A landscape with many peaks, sampled at points; each row gives a point and its height.
From any point a climber takes the steepest step (rise divided by distance) to one of its 3 nearest points. It stops when none of these is higher. Distance is the straight distance between rows; heights are no part of it.
Nolin h=254: [127  97 131  99 155 156 156 132 165 130  85 156 130 112  99 119 177  79
 108 125 152 140 155 160 138 119 136  85 123  89 120  92  94 146 153 160
 152 158 100 166 147 120 136 125  93 109]
ragiz h=182: [105 113  98 137 116 150 140 148 153  98  79 119 122 126  70 121 134 108
 114  95 131 131 122 160 106 122 153 154  89 143 149 165  81 134 146 145
 105 142 133 154 137 138 117 131 140 122]
Mit h=217: [112 165  97 138 132 124 125 135  92 141  96 137 112 163 140 113 137 103
  97 139 131 122 134 159  94 129 176  85 134 145 154 162 151 195 128 141
 149 127 128 102  89 130 160  89  73 140]
nik h=265: [127 178 106 143 116 127 145 165 169 157 117  99 102 139  74 117 120 121
 101 142 117 127  95 167 136 101 146 113  99 145 125 157 138 118 168 114
 124  86 162 116 103  99 103 157 160 116]
nog h=206: [ 87 174  92 125 127 114  93 100 113 140 121 128 100 161 135 150 126 123
  92 141 131 109 134 170  97  87 170 119 150 180 148 180 151 208  97 113
 111 123 155  95  82 117 177  90  61 150]
Seg h=529: [ 91 194 100 156 118 140  75 128 144 144 128 125  91 148  80 118 109 115
  96 116 140 131 101 138 126  70 167 135 103 202 153 151 188 142 159  65
 130  81 171  79 101 133 135  89 156 173]
fovu h=187: [156  54 146  81 134 140 181 148 134 154 102  92 140  98 141  85 135 115
  98 148 111 108  82 129 153 123 105 125 127 101 140  82  81 103 145 132
 146 134 119 138 157 136 113 171 167 111]
Mezez h=177: [114 171 114 147 135 114  91  96 109 147 165 131 102 133 105 155 143 144
 132 150 133 110 150 106 136  72 131  99 153 142 135 162 154 155 123 129
 125 120 151  54 119 113 138 151  66 109]
belu h=297: [178  28 143  92 146 123 204 126 137 138 132 184 162  94 162 141 154 159
 164 123 127  71  97  98 167 133 116 157 158  97 121  55 127 132 133 176
 135 190 118 130 168 154 108 127 138 128]
Gariv h=241: [154 114 153  93 134 124 131 149 111 180 110  84 135 143 116 137 126 137
 121 165 117 159  95 167 139 107 137 111 146 104 111 133  77  41 132 111
 104  74 134 116 168  93 110 172 166 115]
ruv h=133: [137 152 177  99 170 120 131 176 112 172 113 129  95 108 137  88 180 121
 123 180 138 136 178 184 120 114 118  84 167  59 117 122 158 122 125  92
 159 112 121 158 110  66 139 144 100  97]
Kodi h=193: [ 70 177  90 178 118 135 103 113 141 125  89 115 104 160 122 113 111 105
  90 105 108 105  94 121 151 126 181 160  99 177 182 165 112 161 141  95
 130  98 164 102 136 153 160 115 140 160]
Bug h=259: [146 147 101 185 100 155 120 159 141 127  88 103 136 143  91 101  85 129
 115 120  99 116  75 122 155 138 174 133  99 190 153 169 144 112 166  92
  94  68 171  99 128 109 132 108 140 149]
dud h=213: [226  92 131 130 135 115 148 115  94 181 124 103 158  89 170  66  90 128
 123 184  95 129 127  87 184 167  92 129 158 102 129 136 109  66 116 120
 142 141 128 143 139 134 110 147 177 115]
Tunug h=362: [ 89 150 127 107  99 125  87  58 133  55 168 140 134 111 142 186 107 145
 146 107 135 126 125  83  96 135  61 140 121 151 129 151 119 158  75 153
 129 151 104 154 131 109 126  97 146 151]
tor h=541: [124 112 110 140  93 135  67  82 102  47 175 156 158 169 147 192 134 169
 163  65 144  92 118  73  58 139 114 179 131 205 122 116 101 201  58 144
 140 150  89 105 167 136 154  69 121 145]
kep h=266: [120 173 156 105 130 132 132 126 100 121 119 113 131 103 183  74 176 139
 116 145 106 134 160 167 152 141 166  73 154  74 129 125 167 193 119 167
 164 153 132 142 103  97 169 115  76 144]
dopa h=168: [162  58 152 105 120 129 180 180  82 169 132 125 148 113 145  83 116 130
 137 125  92  62  84 114 164 180 151 158 145  80 130  63 118 114 103 124
 160 163 138 136 191 162 125 161 150 154]
Mebib h=171: [158  83 150  44 170 115 158 146 140 153 149 116 138  79 140  90 164 112
 108 163 130 103 139 164 159 100 108 122 116  61  96  79 152  83 145 124
 159 150 116 129 185 174 126 178 125 118]
dos h=140: [201  59 125 123 129 146 176 129  82 142 115 137 158 110 168  88 104 144
 180 138 113  98  75  54 167 172 127 172 169 137 131 107 108 107 120 139
 128 152 118 153 162 152 129  96 172 126]
lilor h=209: [162 115 171 104 148 114 178 152 109  95 136 135 158  89 173 105 199 135
 111 143 137 109 138 141 141 126 118  86 127  44 108  99 139 184 116 179
 131 165 144 183 127 113 138 128  67 133]
Gekil h=347: [ 93 138  98 119 136 132 117 100 177 103  96 130 113 140  94 119 121 126
  94 105 145 118 150 121  93  92 117 130 100 132 148 119 116 157 150 141
 128 137 105 133  86 144 132 126  91 141]
zuzon h=263: [180 116 126 115 130 132 139 111  95 173 155 115 122 124 152 131 116 129
 140 192 127 138  94 111 145 149  70 166 151 138 119 141 107  59 121 122
  94 104 111 113 121 124 107 133 166 100]
rumo h=444: [ 85 171 113 176 103  99  86  86 151 103 161 147 149 136 107 193  96 138
 148  97 127 192 127  98  85 138 106 123 125 157  90 159 157 103 113 103
 118  59 142 122  98 125  77 106 177 152]
Lumog h=141: [164 155 137 113 135  93 154 165 148 179 136  86  97 135  80  93 152 118
  96 166 145 154 168 182 121 112 140  78 141 110 140 165 139 110 165 107
 159 100 137 128 134  83 133 166 126 128]
kol h=405: [153 150 103 127 108 141 143 151 130 136 152  83 110 149 130  87 167 130
 112 134  98 110  97 108 147 174 183  83 123 124 152 132  95 185 136 177
 156 153 121 138 128  88 155 112 124 110]
nofek h=215: [141  87 134  88 152 127 132 133 107 141 114 115 139 112 128 124 142 119
 104 185 142 150 110 135 145 118  89 118 117 118 104 111 115  85 124 139
 124 126 134 105 132 138 112 145 139  91]
Sis h=285: [157 131 161 136 144 117 183 116  85 132 159 124 180 139 189 114 167 163
 144 129 105  90 125  83 114 174  93  80 149 104 140 116 170 163  85 161
 126 147 137 149 126 106 132 158  98 145]
zosob h=134: [138 146 173  98 173 111 136 148 138 179 127 126 122 122 131 120 181 105
 113 202 139 137 185 173 125 106  83 102 148  66 102 101 163  72 137 119
 147 127 150 100  99 104 135 192  94  94]
vop h=544: [ 80 128  95 159  98 125  99 130 164  71 136 141 140 173 108 144  85 118
 124  46 118 120  99 101  93 151 186 175 108 188 161 124  81 140 123 129
 146 136 115 121 153 140 130  83 156 155]
Zezu h=175: [151  72 150 106 154 139 185 133  98  98 135 139 160  93 161  98 191 151
 136 106 159 102 122 131 153 100 124  87 138  75 108  74 150 179 124 173
 129 151 130 184 136 139 143 139  83 127]
lor h=273: [125 102 128 163 120 142 137 125 133 104 110 134 116 138 146 121  90 123
 139  76  99 107  81 104 149 178 161 140 139 152 169 177  79  97 136 167
  82 125 126 145 148 108 111 118 134 114]
tesa h=167: [ 77 122  71 145 106 139  89 146 175  66  40 119 106 188 102 128 111 105
  77  48 129 128 100 164 145 120 198 177 100 174 182 120 115 144 139  71
 152 128 151 129 145 177 140  77 133 134]
gufa h=306: [128 162 113  98 131 142 114 131 154 127 114 138 140 125 131 116 151  91
 137 126 131 127 143 119 119 116 127  80 104  96 167 127 130 155 149 176
 145 162 114 130 100 111 133 128  82 111]
Tufi h=350: [158 125 135 106 103 108 170 201 133 168  68 122 102 186 104  59 168 123
 134 158  99  96 124 149 136 151 197  89 115 113 152 152 112 152 156 113
 169 121  91 167 146 118 142 114 167 131]
pozez h=181: [ 81 175 115 136 128 121  93 161 168 159 111 124 106 141  71 137 114  94
  85 119 161 135 119 169 133  74 152 116  85 126 144 154 147  76 171  77
 134  98 160 142  87 160 119 142 159 157]
gano h=325: [185 116 144 182  81 108 143  95 138 155 124 162 125 139 113 185  78 173
 172 197 129 141  86  98 170 128  83 207 135 203 128 166 141  69 126  94
  62  77  95 107 137 139  95 112 177 135]
nit h=178: [197  65 124 136 158 106 161 135 122 186 132  94 153  65 174 118  90 112
 121 159  89 115 136 134 186 168  83 121 130  79  83 106 108  24 135 117
 152 141 136 133 128 128 110 202 159  81]
tefol h=225: [135 199 139 136 132 123 126 131 133 170 116  92 101 114 139 107 150 113
 109 147 131 156 148 153 118 121 162  86 131 104 148 165 154 167 128 124
 161 127 139  88  95  66 155 134  81 132]
fona h=55: [127 116 139 130 133 139 140  84 118  94 148 160 144 127 146 137 144 124
 147 138 136  96 152  66 147 147 148 104 161  94 140 104 176 202 119 188
 155 149 128 131 119 121 123 133  77 142]
rebub h=197: [148 129 123 113 134 115 124  91  98 149 161 115 128 129 115 151 156 139
 129 146 138 150 134  89 133 145  88 117 156 124 104 139 153  75 112 134
  93 120 106  96 145  90 104 175 129  93]
Gorak h=318: [134 132 153 103 148 156 129 178 132 121  87 142 109 134 146  51 198 113
 115 155 128 127 136 172 118 157 160  72 135  70 113  87 142 176 144 160
 188 149 126 164 120 125 152 105 102 146]
ves h=513: [120 176 125 154 125 159  91  90  92  97 168 119 132 144 138 152 105 140
 130 126 113 141 104  95 124 140 154 160 125 163 149 156 133 173 126 153
  88 114 130 100 128 106 158 120 105 139]
Ruzu h=308: [ 93 165 102 174 120 138 122 124 123 111 118 110 129 166  98 126 113 125
 116  97 121 135  80 134 135 120 154 140  96 149 154 156 119 104 157 113
 112  81 139 101 105 111 114 135 142 120]
Zerak h=446: [120 102 115 158  85 141 123 117 161 111 132 175 147 123 119 179  77 151
 151 118 133 159 126 103 136 130  90 185 119 166 130 101 106  65 129 104
  78 104  98 166  97 168  71 105 210 109]
falof h=376: [107 111 124 168  92 109 119  99 164 101 149 149 125 100 120 155  67 128
 160 111 128 159 120  82 102 133 118 153 126 151 133 123 117 112  90 142
  87 108 115 129 139 130 110 105 154 132]
suz h=375: [129 124 116 177 102 115 114 136 150  94 119 160 145 114 118 137  76 133
 157 128 130 137  72 115 151 138 122 172  95 184 153 122 145  89 131 110
  85 116  94 145 122 158  70 108 195 115]
noz h=659: [154  74 166  92 178 110 228  98 108 136 144 159 168 123 171 152 167 163
 145 124 123  50 145 125 134 157 113 125 151  72  94  84 125 180  73 181
 108 178 128 147 131 135 144 161  80 158]
pufat h=540: [ 92  78  90 109 143 169  97  80 117  68 157 139 156 114 136 139 150 140
 167  95 154  89 151  52  65 113  97 139 118 133 120  83 112 185  69 139
 168 161 108 136 134 121 133  97 112 122]
nekur h=387: [ 80 168  92 184 127 129  96 130 156 153 101 121 130 128  76 122  91 126
 122 121 138 152  78 139 110 139 131 155  80 175 136 153 147  97 148 105
 113  85 128 113 102 135 116 131 151 134]
zol h=381: [ 74 184  91 127 129 154  87 155 118  79 110 135 121 175 126 166 118 123
 116  67 125  93 131 144  92  96 164 154 113 210 171 164  99 187 105 135
 127 141 151 122 117 153 152  76 131 145]
Kam h=257: [120 127 165  63 141 146 148 156 147 141  83 134 115 103 172  99 188  93
 100 148 155 141 209 192 120 131 117  51 134  39 102  95 135 173 147 144
 142 144 120 152 111 104 153 113  84 122]
Vara h=91: [155  83 170  81 110 140 174 211  95 153 111 122  97 116 123  46 168 162
 115 187  92 113 189 202 144 133 169 106 125  63 149  98 103 154 162 100
 211 153 129 202 126 118 159  93 129 143]
mos h=118: [151 102 151 154 127 143 146 116  85 108 135 142 131 127 174 107 126 142
 160 113 100 106  91  52 153 182 146 126 148 178 130 140 117 125 123 167
 105 161 117 146 143  93 148 122 123 100]
Bunok h=191: [117 121 140 114 140 133 141  79  94 131 199 151 133 113 150 154 112 139
 161 180 140 126 154  92 146 167  74  99 161 132 101 118 183 141 101 146
 108 123 136 109 135 110 128 156  92  96]
votu h=237: [137 144 104 122 128 132 137 139 140 132  99  83 140 144 103 101 150 107
  93 131 114 139 120 162 115 124 180  93 113 133 153 170 122 132 184 158
 144 120 125 127 103 124 141 112 134 119]
muded h=205: [111 139 119 127 120 110 148 160 174 115  81  90 105 140  87  75 120 106
  83 120 126 110 114 171 130 112 158 124 106 154 130 147  91 106 186 109
 136 114 137 130 102 178 133 118 138 128]
Bifof h=528: [186  95 179 109 168 109 176 158  94 180 169 124 143 115 162 129 152 161
 149 163  90 139 141 124 148 144 102 110 154  49 129 119 149 145  86 104
 148 135 140 111 153 117 114 195 117 148]
fiv h=620: [ 76 201 107 147 117 119  87 115 148 131 148 123 105 154  97 155  76 113
 128 108 149 188 122 138  97  82 140 148 119 179 129 141 178 105 113  96
 158  78 146 110 110 137 145 104 180 157]
zak h=327: [156 131 154 124 129 138 126  96  98 166 116 140 136 133 118 178 103 148
 126 147 136 146  94 140 138 111  93 156 128 125 120 124 112  68 134 108
  89  84 148 140 132 153  91 132 168 117]
gofe h=357: [111 113 147 124 116 128 136  81 136  98 147 135 123  96 149 143 154 162
 152 145 159 110 177  86 114 138  48 124 131 107 112 101 174 138  94 168
 139 174 126 157 121 130 123 173 111  94]
vepan h=428: [116 144  93 207  87  82 120 114 156 114 137 144 144 116 120 151  25 109
 165 111 128 206  80  95 110 142  91 210 143 186 139 173 156  38 128 124
 120 103  89 139 128 135  92 102 184 116]
mapa h=476: [158  93 168 114 171  89 140  96 110 201 184 136 138 100 156 164 162 144
 143 193 136 120 179 130 140 155  52  88 175 102 107 105 192  85 110 131
 112 146 153 119 134 143 120 185 114 128]
repu h=142: [113 122 109 140 115 136 139 114 155 101 104 130 128 138 121 140 136 130
 136  65 142  89 121 123 113 147 185 135 104 156 155 124  70 166 144 147
 119 185 123 130 136 132 151 107 114 141]
noge h=630: [ 61 198 134 148 126  74  60 129 156 141 126 128  86 134 129 176  96  93
 115  85 149 166 157 152  92  38 105 144 110 188  98 154 204 168 108  89
 157 107 165 100  90 152 123  86 122 140]
bok h=472: [ 75 152  92 111 128 143 101 102 144 103 129 135 135 146 123 143 116 118
 125  58 134 110 158 109  95  88 151 170 107 171 144 147  96 178 109 131
 149 130 114 123 131 135 114  93 122 163]
Bevi h=80: [163 106  97 191  80 159 122  86 138  72 126 171 137 146 100 126  93 149
 159  16 134 102  84  79 124 179 167 210 132 192 145 118  58 110 102 110
  98 148 112 151 141 126 123  56 190 110]
ril h=158: [120 155 131  90 132 118 106 104 155 105 146 140 119  79 109 168 144 117
 126 136 157 143 150 125  91  94  75  91 118  69  83 125 152  85 136 124
 119 149 113 145 102 148 114 141 127  93]
Rodoz h=286: [118 193 144 161 104 107  95  73  93  95 166 137 120 121 156 167  62 165
 145 135 124 147 148 112 109 138 114 146 146 154  98 168 154 100 112 102
  72 119 135  60 133 102 114 127 143 126]
Mufa h=201: [171  93 157 129 138 160 136 104 101 127 130 127 144 134 143 116 139 131
 155 154 123 133  97  92 140 149 117 162 131 150 112 147  93  90 134 136
  91 144 112 116 142 124  97 123 162 110]
vudeg h=304: [115 102 116 171 105 153  98 111 110  81 133 133 119 153 124 110 125 124
 170  70 115 110  86  70 163 170 183 160 133 198 165 132  33 152 127 153
  85 157 118 135 159 104 136  93 130 108]
nupa h=169: [136  82 123 143 126 162 111  93 122  93 111 159 153 142 138 150 126 119
 154  81 118 134 100  78 173 184 133 183 148 186 136 124 100  98 126 135
  96 168 104 161 120 120  93  88 152 102]
neno h=188: [ 96 111  90 117 147 147 105 143 162 113  54 147 132 139 149  87 161  84
  88  94 137 120 146 165 115 133 163  92 110 134 126 139 108 167 175 137
 168 173 127 125  93 144 172 116 100  89]
muvi h=721: [100 138 132 160 101 117  87 130 126  75 148 158 118 153 109 180  93 121
 160  50 117 126 134  87  64 124 137 179  90 202 131 127 117 179  86 138
 126 135 110 124 139 150 125  69 143 130]
Zurod h=113: [115 174 116 145 106 110 111 134 158 125 173 119 130 129 131 176 102 118
 140 141 134 133 161 121 105  96  84 137 115  84  89 161 146 116 129 103
 103  91 130 119 103 138  84 142 140 112]
dil h=326: [109 133 139 127  86  90  87  50 139  95 165 108 150 128 155 203  95 135
 142 126 147 150 181  72  79 131  41 143 141 114  80 134 156 126  94 122
 113 137 123 133 135 101 103 130 144 139]
pano h=219: [149 120 154  76 145 115 127 170 129 178 119  95 115 104 105 130 106 130
 106 162  98 159 126 182 155 133 102 153 110  81  83 123  83  30 183  92
 100 114 127  87 158 151 111 189 181 130]
finu h=432: [108 145  87 159 113 134  81 113  96  80 155 128 129 146 124 134 107 129
 155 104 126 117 100  90 129 138 198 138 126 176 166 130  80 181 104 151
 104 121 128  86 162 119 158  91 123 130]
ranon h=322: [129 153 120 182  85  88 105  76 143 107 155 123 147 134 168 154  52 150
 169 122 115 154  99  90 131 156  80 185 138 172 127 174 158 117  79 106
  91 106 120  79 115 124 103 102 131 136]
vin h=124: [151 170 132 111 138 119 150 113 120 154 189 108 121 120 131 121 152 152
 124 174 142 138 153 124 141 137  96  66 143 117  94 135 149 116 131 143
 154 124 147 102 147  87 119 178  69 125]
lerib h=309: [188  74 138 113 160 127 122 100  92 187 168 119 158  95 142 179  94 135
 149 199  91 138 172 121 148 145  35 151 133 111  72 111 172  48 109 126
 114 160 109 117 128 158 124 159 167 105]
lutid h=336: [ 98 144 132 125 111  94  82 113 147  62 174 168 146 105 143 188  71 113
 126  72 158 164 134  77  74 106  82 150 115 196 122 111 131 142  54 126
 126 118 122 103 149 137 127 113 144 153]
vifu h=355: [115  86 121 129 137 161 135 104 143  69 139 142 122 125 137 156 146 137
 135 116 138 123 136  77 121 123  87 129 115 131 125  97 115  83 137 151
 131 140 105 145 143 147 140 118 144 111]
pubaf h=194: [134 118 172  52 173 117 102 170 148 151 119 133 121  88 174 107 173  87
 109 152 148 160 226 202 123 108  92  43 139  47  80  80 168 125 147 123
 151 141 135 144 124 115 145 139  80 123]
neke h=228: [125 128 121 118 135 151 141 140 127 143 126 103 104 132  93 131 163 130
 109 136 130 107 112 137 112 120 117 111  97 106 119 147 118 114 155 149
 118 103 108 139 116 120 123 191 125 120]
Dek h=170: [100 180  89 193 127 125  97 120 102 122  86 136  82 203 108 140 110 132
 119 114 113 108 103 145 117  98 205 162 126 209 154 160 138 178  99 133
  98  71 200 105 144 141 162  99 137 140]
zon h=221: [167 119 178  97 129 134 154 187 113 176 107  96 130 111 136  89 150 110
 116 193  96 155 146 154 152 143 143 105 144  59 103  76 133  90 151 101
 165 100 129 136 177 106 103 212 147 134]
Rado h=448: [132 163 126 164 127 144 140 134 112 122 146 104 128 160 131  85 126 125
 109 102 118 137  85 112 162 147 166 101 123 149 147 169 109 165 161 179
  89 119 140  98 129 106 142 127 105 118]
muz h=369: [147 142 143 122  99 147 171 170  97 165 131 100 109 165  96  64 171 148
 119 169  81  97  64 117 147 153 170 117 129 107 135 116  93 130 116 108
 150 135 102 139 165  92 121 144 180 136]
Gup h=183: [128 186 136 100 149 106 131 132 165 188 141 116 113 111 127 107 187 126
  98 166 167 170 189 191 134  94 132  62 168  81 121 160 142 104 125 100
 137 116 152  77  96  67 143 143  50 114]
bika h=758: [150  78 146  94 156 125 155 133 112 134 138 172 138  76 137 163 172 144
 151 127 159  88 168 160 144 107  75 127 112  61 103  49 164 130 124 135
 148 163 118 156 129 165 124 198  78 101]
Rik h=243: [135 142 141  99 147 113 119 134 142 148  88 142 132 140 133  93 171  91
 137 124 137 166 176 170 121 119 153  96 122 108 111 134  97 156 166 148
 143 134 110 112 108 131 157 106  76 120]
zubak h=461: [ 40 161  93 135 118 137  48 115 147 118  92 140  96 179  97 170  83  80
 106  61 161 143 136 165  64  69 135 160 101 175 127 133 172 184  99 104
 155  95 146 142  81 155 118  46 157 135]
lefu h=324: [164  71 142 107 138 142 177 130  94 151 129 140 160  78 146 144 150 127
 144 137 118 118 120 112 157 152  91 136 114  84 127  83 131  90 117 159
 110 153 112 127 157 180 129 175 146 127]
feve h=361: [166 115 146 105 113 151 146 185 123 139 101 109 126 117 141  90 173 122
 123 120  98 105 115 134 142 121 143  85 130  87 144 107 139 189 156 163
 149 136 108 146 134 127 128 145 111 122]
Gadu h=96: [152 113 167  89 151 124 133 194 100 165 103 112 122 122  86  43 166 147
 130 203  83 107 153 185 137 134 195 120 165  46 159  96 126 128 139  87
 199 124 105 167 133 120 159 135 118 144]
Ren h=504: [151 112 195  87 173  92 207 142  85 136 197 138 165 102 164 139 199 184
 137 147 115  88 166 138 108 159  78  93 186  40 125  94 170 163  78 143
 122 163 162 136 127 154 132 173  89 125]
bupag h=727: [ 74 197 114 153 109  99  74 124 138  92 162 146 104 152 103 181 106 127
 135 104 143 131 143 136  76  74 121 147 125 189 123 124 165 175  96 118
 141  94 144 121 116 132 146 103  95 161]
ketev h=220: [117 151  89 198 104 136 117 147 135  94  81  92 138 187 116  97 119 114
 105  99 102 141  83 143 183 140 206 156 116 187 187 160 108 153 150 101
 120  85 180 118 136 150 138 103 149 145]
mesi h=305: [111  38 130  90 119 177 156 116 126 118 127 139 132 115 123 179 126 120
 131 120 127 129 109 127 110 126  70 150 118 114 114 102 118  84 148 143
 117 162 118 156 154 174 112 138 169 109]
Sada h=373: [154  76  98  94 183 131 152  96 117 190 156 159 143  83 151 197 129 140
 134 153 127 145 150 105 128 152  43 123 127  91  91  99 154  85 107 113
 102 159 140 122 126 164 120 176 128 127]
mar h=185: [156 130 159  75 118 139 175 174 161 162  98 102 122 127  99  86 150 122
  88 140 111 147 124 219 122 104 136 148 105  84 137 115  86 108 179  99
 158 113 137 131 135 176 129 193 146 153]
Vem h=411: [100  80 108 122 135 139 113  95 154  64 142 122 124 101 150 179 111 152
 154 120 141 124 165  70  97 139  65 144 113 124  81 129 138 123  99 159
 140 158 122 156 136 113 109 116 170 108]
Zegud h=200: [129  84 128 107 132 148 137 121 125  90  97 160 147 126 175 104 159 107
 138 107 155  95 156 136 124 113 154  79 122  64 107  52 111 182 110 163
 139 178 126 153 121 133 123  95  72 108]
fonad h=403: [149 138 148 164 107 125  89 110 135 174 148 137 124 134 142 163  73 151
 144 140 155 163 110 129 136 127  94 146 136 166 121 171 134  77 134  94
  67  61 130 124 101 114  95 135 150 122]
lege h=490: [164 186  91 183 118 105  97 114 127 122 124 138 103 107 122 132  53 147
 147 133 142 155  81 108 134 100 134 132 125 172 137 194 169  77 142  56
  96  72 149  99 109 119 108 125 134 153]
Vik h=553: [ 98 205 110 197  92 114  75 118 110 151 169 121 126 129 129 160  53 134
 151 113 136 169 104 119 102  97 147 130 126 218 129 172 156 117 103  77
  93  82 150  86 113 131 146 123 140 160]
nifol h=218: [101 140  99 159 127 119 110 140 136  81  93  95 124 191 136  84 146  91
 103 102  95 110 112 140 156 139 204 102 113 151 172 157 111 189 156 135
 153 150 133 131 128 112 157 101 110 152]
Gedi h=284: [105 106 114 136 104 162 121  76 124  59 148 138 138 141 159 175  73 153
 201  85 148 128 133  57 118 180  98 166 140 170 123 137 107 132  86 145
 109 162  96 113 158 118 136  96 137 152]
kof h=594: [ 88 169 104 158 113 115  74  98 136  78 165 143 108 144 110 145  84 136
 141  92  91 135 130  96 104 124 155 162 100 165 149 149 111 152 119 114
 103 114 147 107 127 161 150  98 130 151]
kebu h=249: [110 191 124 122 150 112 121 124 146 150 123 120 120 110  99 140 125 113
  86 106 140 144 187 157 109  98 135 116 131  98 126 148 124 164 179 107
 122 135 141 132  81 158 120 128 105 127]
Sudek h=498: [ 59 158 112 229  98  98 106 111 140 133 124 132 115 110 106 145  53 151
 147 106 140 180  83 119 109 132 113 155 124 168 129 169 137  60 127  85
 117  75 136 113  95 127 120 114 160 151]
Remug h=138: [103 142 116 102 162 149 101 106 138 108  96 162 163 152 161  98 140 108
 131  88 146 101 181 115  95 113 160 110 126 106 130 100 122 204 118 150
 148 186  83 114 114 110 178  83  94 147]
pired h=176: [127 146 140  96 123 132 139 153 166 169 113 104  95 100 111  96 161  88
  88 168 148 141 165 182 121 104 111  84 144  77 116 118 123 120 180 132
 173 117 132 135 112 118 147 136 101 104]
bemob h=246: [148  36 111 115 140 150 174  81 139  79 146 141 140 114 138 148 130 167
 160 106 158 104  99  55 144 151 127 114 127 135 102  80 152 142 119 180
 122 159 130 154 168 136 108 114 152  99]
gatuv h=351: [103 137 107 170 127 135 143 127 114  93 131 108 128 186 115 135  91 117
 133 111 128 113  84  98 148 140 200 150 123 176 178 183  81 123 119 155
  89  99 139 122 139 114 147  99 136 143]
Sule h=148: [131  62 169  96 141 148 171 177 117 135 107 148 136 101 146  87 168 114
 115 122 145 117 131 192 159 113 121 121 133  60  82  31 119 166 168 133
 157 150 112 197 143 135 137 116  73 142]
Noguv h=267: [137 137 114 138 107 135 140 162 108 160 116 104 131 137  85  90 135 131
 116 136 109 153  94 130 148 133 142 138 131 158 145 162  92  90 140 131
  94  90 126 128 162 126 122 154 143 135]
gevoz h=110: [148 119 183  55 157 117 157 190  72 161 136 108 134 113 141  85 208 145
  96 188 125 108 152 186 143 112 139 102 164  48 123  94 135 133 112 120
 185 136 119 164 119 100 147 150  98 145]
mogi h=242: [ 98 124 112 111 118 144 130 134 172 129 109 123 103 112  78 172 127  93
  98 122 142 127 150 153 122 114 116 139 111 117 139 147 118  93 178 138
 109 137 123 134  88 145 119 147 147 128]
rutiz h=631: [158 108 190  78 165  98 155 143  81 163 161 137 145  95 140 117 184 168
 136 173 159 144 185 161 147 122  71  86 151  59 102 111 182 133  92 130
 142 146 149 145 116 135 103 190  88 121]
lenok h=224: [158  53 108 118 121 152 177 188 156 143  91 129 134 154  98 103 172 132
 121 140 149  79 109 127 176 151 171 154 126 119 123  89  74 143 151 126
 158 176  80 167 180 136 133 112 115 117]
fiten h=108: [150 132 167  65 196 109 111 210 156 211 132 101  97  88 116  83 173 128
  87 201 134 153 193 229 123  92 126  94 151  89 120 140 130  85 162  70
 175  98 127 120 138  87 133 157  89 113]
neneb h=174: [130 127 106 205  97 119  98 122 117  96 126 122 125 161 104 117  18 145
 152 103 101 166  65 118 138 146 173 190 128 199 159 169 107 101 131 102
  79  96 131  84 107 136 116 116 156 161]

For each start below, name the point where the climber stops.
Vara | muvi
pubaf | muvi
kep | muvi
vudeg | muvi
dos | bupag
ranon | bupag
vin | bupag

Call two points neighbours if one is among the 3 nearest of the other. Go from one point of each pair to the other, from neighbour to neighbour, staying as high as possible. Name the lowest point that can't be avoided.
pufat, bika | mesi
muvi, bupag | kof
bika, noz | Ren
